Points, in no order, along strands that fork, close into loops and pass close to each other.
In the rows, zero is written as 128.
Two points are linked if the straight distance between their rows is under 45.1.
Z_112: [129 108 115 103 143 139 152  82  73 153]
Z_358: [167 112 135  78 114 162 150 154 115 109]
Z_24: [110 119 132 162 155  85 146 104 135 142]
Z_280: [ 52 110 122 152  88 199 139  93 124 188]
Z_546: [124 152 120 152 123  98 122 172 127  92]
Z_841: [134  88 102  90 104 154  90 126 169 143]
Z_134: [121 134 174 158 153  91 160  68 133 154]
Z_820: [107 158 128 153 109 115  51 184 104  68]
Z_903: [184 187 149 131 147  92 103 113 172 135]
Z_509: [128 141 138 153 149  96 163 151 121 108]
Z_627: [ 62  78 116 144 115 200 141 136 133 159]
Z_106: [145 150 175 149 157  98 170 122 140 127]
Z_249: [189 199 157 131 138  99  95 127 168 128]
Z_74: [127 154 117 140 113 107 104 179 109  82]
Z_333: [ 45 110 112 151 101 209 150 105 106 178]
Z_500: [150 113  98  96 123 134 118 146 121 114]
Z_983: [164 183 182 149 133 103 136 148 151 113]
Z_485: [106 108  94 155 145  86 114 118 143 135]
Z_885: [125 133 155 160 148  87 145 107 154 137]
Z_307: [108 164 142 163 105 111  65 182 116  74]
Z_507: [151 173 177 154 131 105 155 158 141 103]
Z_425: [140 103 103  86  92 150  86 147 165 122]
Z_439: [157 155 163 139 154  89 126  92 176 144]
Z_343: [107 116 106 136 133 113 143  68  74 167]
Z_266: [140 132 109 126 142 106 145 160 102 101]
Z_438: [128 120 115 133 161 108 163 127  99 121]
Z_868: [ 56  89 101 142 124 216 150 138 109 157]
Z_821: [114 153 108 137  97 117  46 181 109  72]
Z_21: [ 80  90 134 129 105 193 125  96 147 179]
Z_493: [137 113 109 106 154 129 161 120  86 127]
Z_452: [152 103 125  82 135 161 156 111  99 136]
Z_769: [112 122 107 159 142  86 119 131 152 125]
Z_410: [118 112 104 113 142 126 145  76  72 158]
Z_400: [ 98 122 103 149 118 107 138  59  74 179]
Z_866: [155 106 154  81 111 184 170 155 120 110]
Z_708: [ 48 102  95 140 114 216 148 122  99 164]
Z_309: [153 100 142  80 129 177 163 119 114 138]
Z_212: [173 168 155 128 149  88 113 102 183 141]
Z_505: [124 127 140 153 159  98 167 128 113 121]
Z_82: [179 197 169 136 122 107  84 142 163 120]
Z_299: [144 114  87  92 101 133  82 153 152 113]
Z_346: [169 197 185 140 122 110 106 150 153 107]
Z_422: [ 64  80 129 143 108 198 134 115 142 170]
Z_256: [166 125 120  82 127 145 153 153  98 100]
Z_529: [110  83 113 102 104 171  96  95 163 167]
Z_301: [120  79 104  97 109 161  89 106 171 158]
Z_202: [151 139 107  99 108 134 105 167 106  85]
Z_692: [132 110  90 117 134 113 115 140 120 118]
Z_482: [140 148 111 112 109 121 105 177  96  78]
Z_155: [141 151 160 155 145  99 163 149 136 109]
Z_98: [123 146 123 162 129  92 119 161 143 104]
Z_898: [154 152 184 141 163 101 167  94 150 141]
Z_250: [131 145  90 124  97 112  63 173 122  83]
Z_414: [140 143 180 145 160  95 161  77 142 150]
Z_504: [119 139 125 164 130  85 115 148 162 114]
Z_809: [117 107  88 131 146 104 119 118 123 136]
Z_612: [134 143 161 150 149  87 134  99 170 142]
Z_170: [106 123 144 164 152  87 150  81 122 150]
Z_976: [ 95  89 128 113 100 179 109  78 150 180]
Z_654: [138 127  83 106 101 120  79 162 134  96]
Z_151: [152 129 113 106 141 126 157 158  93  98]
Z_341: [144  93 162  88 121 190 181 136 115 131]
Z_90: [155 119 108  86 108 142 114 154 126 101]
Z_58: [145 107 118  90 150 148 159 101  89 140]

A fork is a point with three links, a tip a point with one. Leave the first point through the second and follow the links. Name the first fork or tip that comes.
Z_425, Z_299 | Z_307
Z_58, Z_112 | Z_400
Z_903, Z_249 | Z_155
Z_256, Z_358 | Z_58

Name the points in between on the shortest way along the links from the first point to the second, in order.
Z_358, Z_438 | Z_866 Z_341 Z_309 Z_452 Z_58 Z_493
Z_438, Z_82 | Z_505 Z_509 Z_155 Z_507 Z_983 Z_346
Z_422, Z_708 | Z_627 Z_868
Z_485, Z_74 | Z_769 Z_504 Z_98 Z_546
Z_820, Z_841 | Z_821 Z_250 Z_654 Z_299 Z_425
Z_24, Z_212 | Z_885 Z_612 Z_439
